Points, in no order, along strands that fork and pass close to each other.
In the rows, 128 means zero.
Two points are linked if the straight distance between their rows is under 127. Some points are linked to none.
Menos: [127 104 114 153 105  80 123  80 105 133 121 129  95 164 131 144 138 123
 103 157  89 167 151 158 157 118  98 133 152 151 144 156 112]
Guso: [165  97 116 122 136 131 140 104  80 164 120 155 164 143 133 151 105  95
  77 186  85 125 163 130 130 124 145 165  75 170 167 176 144]
raguk: [113  98 116 146  75  76 127  94  86 159 130 178 155 126 161 214 129 158
  94 132  77 163 176 150 150 131 110 149 101 177 126 141 131]
gimet: [ 91 154 124 196  86  93 114 138 119 143 113 137 107 134 129 115 154 123
  81 112  95 159 121 129 140 123  75 130 117 120  82 149 110]
vumaz: [113 127 113 129  65 181 141 173 187 102 156 152 110 110 167 149  83  92
  64  73 130 188 115 134 193 133 144  86  93 125 122  95 150]
kipe: [140  67 148 176 145 113 189 111 105 137 125 133 130 102 113 153 217 132
 133 167 121 100 135 162  80 114 128 161 145 140  92 132 159]
voz: [ 93 142 158  79 148 118 115 125 159 116 105  77 175 108 150  90 155 161
 203 126 150 102  67  91  81 139 154 140 132  43  87 105 128]
Kasu: [103 152 166 101 100 161 132 176 170 123 126 128 168  75 156 112 118 110
 100  67 110 112  64 137 123 106 129 109  99  86 151 120 188]
kabit: [100 135 177 194 157 118 178 149  73 151  99 154 141 130 118 144 163 114
  94 145 112 123 194 136 115 132 126 184 101 171 119 166 147]
kure: [112 171 129 133 173 158 123 151 107 142 114 127 142 138  87  75 126 112
 137 154 175 110 135  71 104 135 144 151 139 142 132 134  88]
kipu: [154 110 125  83 114 191 135 198 161  95 141 125 102 129 138 161  71 102
  55  99  99 149 103 155 141 127 124  57  86 125 177  95 170]
vokof: [150 140  76 111 105 137  87 112 127 142 149 121 138 122 127 116 110 112
 117 140 110 145  78 104 139 113 136 114 117 100 114 143  89]
Tuman: [155 107 123  89 148 133 140 114  99 144 128 145 137 153 132 139  81  96
  89 167  90 126 162 150 136 121 147 150  85 170 202 157 162]
sir: [158 154 116  87 115  95  80  83 154  78  92  88 103 144 163 102 106 182
 210 139 183  84 125  99 130 170 109  77 157  91 114 119 101]
Kuni: [155 119  89 106 115 192 128 202 141 117 143 138  93 155 116 153  66  92
  41 126  96 162 121 129 133 130 123  83  80 131 151 103 132]
riten: [160 121  87 119 132 115  96  88 107 131 123 113 143 119 112 106 144 111
 128 177 122 112  80 100 108 120 123 128 141 112 115 155  91]
sot: [124 189 136 105 121 119 100 174 171  99 122  84 101 159 132 104  82 144
 174  70 165 131 128 109 137 153 135  62 105  51  99  98 110]
Kini: [148 145  96  93 134 177 113 195 139 138 141 114 110 150  98 120  69  95
  87 144 111 133 100 114 112 118 129  91  92 108 159 106 112]
Lotod: [ 96 176 130 109 169 147 112 130 136 128 111 131 123 142 113  73 105 132
 152 136 177 120 139  93 123 139 146 131 164 125 139 125  85]
mokep: [102 103 109 145  70 105 119  88 137 142 145 174 130 111 180 195 111 146
 101 107  85 178 159 168 174 121 126 145 123 152 128 126 157]
rozug: [143 179 143  91 135  97 112 178 144  99 136  90  92 147 105 121  53 148
 189  88 160 113 131 130 138 150 122  48 135  99 145  89 120]
fis: [157 101 139 143 151 131 155 106  44 145 136 152 166 113  94 156 171 125
 111 161 146 101 163  99 105 128 137 170 112 185 121 169 100]
mugad: [119 160 129  87 146 131 106 108 155 106 119 116  96 154 135  85  88 133
 172 132 174 124 141 114 150 142 155 106 175 115 154 115  96]
Neke: [156 122 133  91 123  98 105 111 140 113 132  91 117 123 138 137 102 120
 174 135 115 107 106 154 137 111 121 111 166 113 185 130 156]
fipu: [104 150 100 175  65 123 101 143 153 120 140 133 103 137 148 118 127 114
  94  91 107 179 112 131 183 129 107 107 109  98  83 135 112]
zeto: [ 88 122 131 152 173 159 138 126 135 133 107 112 163 111 112  65 191 131
 150 162 149 123  91  93  82 131 154 192 143  87  80 125 107]
fonal: [ 98 153 119 189 113 103 118 133 106 159 126 132 131 123 108 114 170 133
 106 125 106 145 113 111 117 119  92 142 126 118  66 148  92]
rak: [104 121 177 174 147 112 166 131 108 146 110 167 140 107 144 155 159 124
 101 126  97 108 171 165 115 132 126 178 107 154 129 150 188]
Lumo: [104 124 123 158 121  95 118  91 176 116 110 112  71 172 144  94 138 138
 144 120 117 154 132 158 164 120 110 128 184  82 109 120 114]
gep: [ 78 147 136 117 174 135 119 134 146 112  92  91 165 127 126  61 176 143
 181 165 170 108  85  74  72 148 148 169 135  61  77 117 109]
kubem: [132 135 142 161 147 192 154 180 109 161 128 141 178 104 114 111 149  79
  88 161 110 104 127 105  88 119 151 197  66 135 123 164 144]
Tuzum: [145 159 116  73 106 110  87  98 167  70  87  67  85 164 171  88  94 174
 212 134 186  97 135  82 135 181 121  73 118  70 103 131 101]
Leze: [109 138 120 129 119 149 130 119 123 169 154 168 160  86 135 148 104 136
 103  89 112 141 130 132 134 116 149 156 106 147 112 127 129]
bopi: [ 99 171 128 180 143 129 127 150  89 156 120 129 143 135  86  94 156 117
 122 139 147 130 136  83 106 127 118 161 129 129  95 149  83]
goz: [103  98 117 159 110 109 131  82 181 148 131 134 141  95 144 138 156 158
 143  91  98 140  91 159 111  94 109 146 161  96  83 100 151]
Gil: [ 98 178 134 109 110 140 102 181 189 109 121  98 127 143 148 101  94 124
 146  67 146 151  91 114 144 135 135  83  94  41 104  98 122]
Lal: [157 109 120 134 135 109 138 100  50 160 130 149 160 131 106 163 134 113
  95 171 110 121 159 106 116 126 129 153  99 178 141 170 117]
sedak: [138  98 150 108 180 156 159  85 104 139 144 147 166  91 134 135 170 140
 157 139 157  89 155 140 108 121 166 194 158 178 140 127 137]
mumat: [145 121 141 101 127 120 139 146 104 132 136 162 126 157 135 167  71 109
  72 126  91 134 167 166 146 135 130 119  73 170 194 137 188]
demuf: [ 94 141 121 140 101 137 130 127 137 158 153 169 126 112 151 153  89 132
  86  88 109 166 153 149 167 120 143 141 107 150 125 128 134]
mer: [144  94 121 150 132  68 131  72  99 136 138 130 132 126 114 179 180 161
 168 130 126 109 147 148  94 114  84 138 186 173 135 114 143]
Fugev: [144 154 116 100 120 117 104 108 168  87 139 106  75 172 147 110  91 133
 183 109 171 153 150 124 187 154 155  82 170 109 130 105  90]
nom: [166 120 105 115 142 103 105 110  92 123 106  96 130 129 102 105 127 101
 134 200 125  95  94 110 115 125 115 121 147 128 157 166 114]
bik: [136 167 113  76 104 134  94 125 176  68  96  60  72 198 171  77  91 149
 196 134 180 115 142  73 142 190 138  85  98  57  95 125  97]
nemi: [142 157 146  82 148 130 127 209 133 100 129  93  83 149  87 127  44 133
 151 109 141 112 125 147 128 145 112  54 129 106 169  82 131]
doron: [129  96  93 145 119  91 110  56 169 118  98 118  79 177 144  82 158 167
 150 148 133 144 132 130 148 133  97 107 192 120  97 117  72]
renaf: [ 83 158 147 174 141 126 148 148  86 167 105 155 123 161 117 126 113 111
  76 142 113 161 196 119 135 125 121 167 103 176 149 165 111]
fek: [138 144 127 113 160 196 144 187 119 162 126 121 168 124  94  98 116  83
 100 164 121  99 109  96  76 113 152 163  89 140 156 146 125]
vaza: [104 158 140 113  92 154 113 181 182 112 134 118 136 103 152 114 102 111
 104  59 128 143  76 133 145 112 128  86  98  67 133 107 157]
ruka: [138 109 131  86 101 204 147 172 178 115 154 150 124 109 161 173  70 114
  63  67 114 172 125 160 160 116 143  68  87 134 164  86 164]
Pese: [142 151  84 101 113 164  99 148 153 129 148 118 113 152 122 109  83 100
 114 133 125 163 102 104 148 124 154 103 119  98 129 117  83]
nilu: [150  79 156 150 141 109 164 120 108 131 137 123 135  86 120 166 201 129
 153 146 109  80 125 169  79 114 120 166 145 131 118 125 191]
tizes: [170 133 126 121 102 114 114 170 145  76 161 103  58 194 105 147  90  97
 136 115 126 176 138 139 197 154 127  53 130 136 144 116 127]
Mive: [124  89 120 150  98  76 144  88  60 164 115 169 162 137 140 193 146 146
  86 159  78 150 176 127 134 129 116 160  93 181 121 164 113]
lis: [124 127 126 138 132 146 134 115  97 173 168 159 179  73 108 147 145 146
 120 108 124 125 122 110 115 123 159 179 112 156  81 133 110]
gef: [134 141  89 117 137 167 126 140  96 162 147 155 131 162  90 121  78 110
  76 149 139 154 160  90 129 119 139 137 111 179 160 136  70]
mafe: [119 133 185 140 130 101 143 148 125 123 126 158 144 101 158 160 121 122
 106  93  98  95 166 177 121 134 116 153 104 161 174 140 233]
Damek: [125 112  97 160 117  94 111  82 114 131 101 118  89 174 128  97 157 133
 111 169 122 162 138 120 150 121  91 125 166 145 114 152  57]
vaf: [126 113 146 111 184 131 139  75 115 130 125 151 152  97 122 124 165 154
 168 137 179  90 150 129 116 126 142 160 192 177 153 123 131]
Gumos: [ 93 109 122 156 154 154 147  97 139 154 121 128 157  99 118  87 176 141
 129 148 125 140  91 108  98 121 149 191 144 110  72 120 111]
dus: [147 109 111 138 128  64 103  72 123 115 123 113 116 138 124 148 159 170
 198 123 141 103 136 140 107 118  74 107 203 145 133 111 123]
Laka: [128  88 143 143 183 119 157  82  98 105  97 147 135 116 107 127 204 150
 165 187 197  79 144 129 109 135 118 138 196 182 138 134 123]
muba: [104  99 112 156 121 127 143  91 151 163 135 137 159  79 129 128 175 160
 131 114 102 141  75 139 100 109 126 163 141 100  56 109 133]
lelap: [141 144 137 129 108 118 119 178 131  85 160 125  70 170 108 153  84 101
 101  91 127 171 141 156 187 146 117  66 119 141 161 117 150]
tivu: [144 142 143  98 136 115 125 182 109 110 149 114  88 152  88 143  63 122
 120 108 123 128 142 164 147 135 110  73 119 149 192 113 161]
kitip: [104 146 150 102 152 132 122 108 163 132 127 115 157  97 137 100 138 152
 182 104 139 120  95 119 109 115 155 151 165  86 117 107 128]
Fuvul: [110 125 102 154  47 155 117 145 183 102 152 141 105 114 173 137 111  98
  87  81 124 195 104 134 220 132 134  98 106 116  91 119 137]
belak: [174 137 114 124  96  96  99 127 147  80 152 100  57 194 132 128 120 115
 172 116 141 169 153 123 204 161 129  76 152 125 122 126  92]
pak: [146  59 134 171 138  77 182  78  73 138 120 137 134 132 102 168 216 160
 132 169 136 114 154 141  80 119 104 145 161 185 111 128 133]
nepa: [122 147 170  85 142 176 145 169 149 153 154 137 179  73 141 126 123 126
 134  83 111 103  90 131 106 110 159 143  98 119 143 113 155]
bekof: [ 90  95 122 171 108  95 142  77 196 142 118 129 104 139 149 127 151 151
 128 108 100 152 111 175 136  93 100 141 174  96 103 105 147]
zafaz: [113 138 162 111 145 150 137 133 148 143 157 132 179  64 137 130 157 142
 167  84 124 108  95 137 103 112 160 165 134 105 113 110 154]
fon: [145 124 150 133 127 108 128 128 126 133 155 127 157  69 132 171 171 141
 184  90 117  87 103 151  91 111 122 143 152 119 124 114 181]
safin: [156 133 111 118 121  68  83  83 138  93  99  95 105 142 137 112 139 180
 209 137 161  85 129 121 122 153  85  78 186 116 119 118 104]
surap: [154  64 146 156 183 162 183 103  67  99 100 138 137 105 108 129 220 136
 146 203 199  77 150 135 102 129 138 157 156 177 140 154 127]
niz: [153 142 109  84 142 180 120 193 124 153 137 116 147 124  91 110  88  95
  92 148 107 107  85 102  82 115 135 114  86 119 155 123 112]
Zulov: [169  78 144 154 171 171 170 117  45 121 127 139 160 105 104 137 198 115
 123 195 172  81 166 111 103 126 158 179 114 175 132 175 111]
ponun: [123 132 168 113 123 120 137 156 137 122 132 145 132 107 149 149  90 112
 102  93  95 106 140 179 135 120 125 127 103 153 195 138 217]

Follow the links from the first point to the second, and from the first to the third. Name the last point that the two ways share.
kipe / Gumos / tizes | zafaz
Laka / renaf / mokep | Lal
vaf / mumat / raguk | Lal
Kasu / zeto / nilu | zafaz
vokof / fonal / kubem | Kini
riten / kipu / kubem | Kini

A fork is a point with three links, a tip a point with one. Leave the first point through the second and follow the links. Name the first fork or tip that comes.
mer / pak | zafaz
Fuvul / vumaz | Kini
nilu / kipe | bik
ponun / mafe | renaf
kitip / voz | Menos
Lal / Mive | lis
rak / mafe | Lal

Name the points in between on the shortest way along the links from the first point to the second, in order.
bik / vaza | Tuzum sir safin dus mer pak kipe nilu fon zafaz nepa Kasu
Lotod / fipu | kure bopi fonal gimet
mumat / mokep | Tuman Guso Lal Mive raguk
fonal / riten | gimet fipu Fuvul vumaz ruka kipu Kuni Kini Pese vokof
Gumos / nilu | zeto gep voz kitip zafaz fon
Guso / renaf | Tuman mumat ponun mafe rak kabit
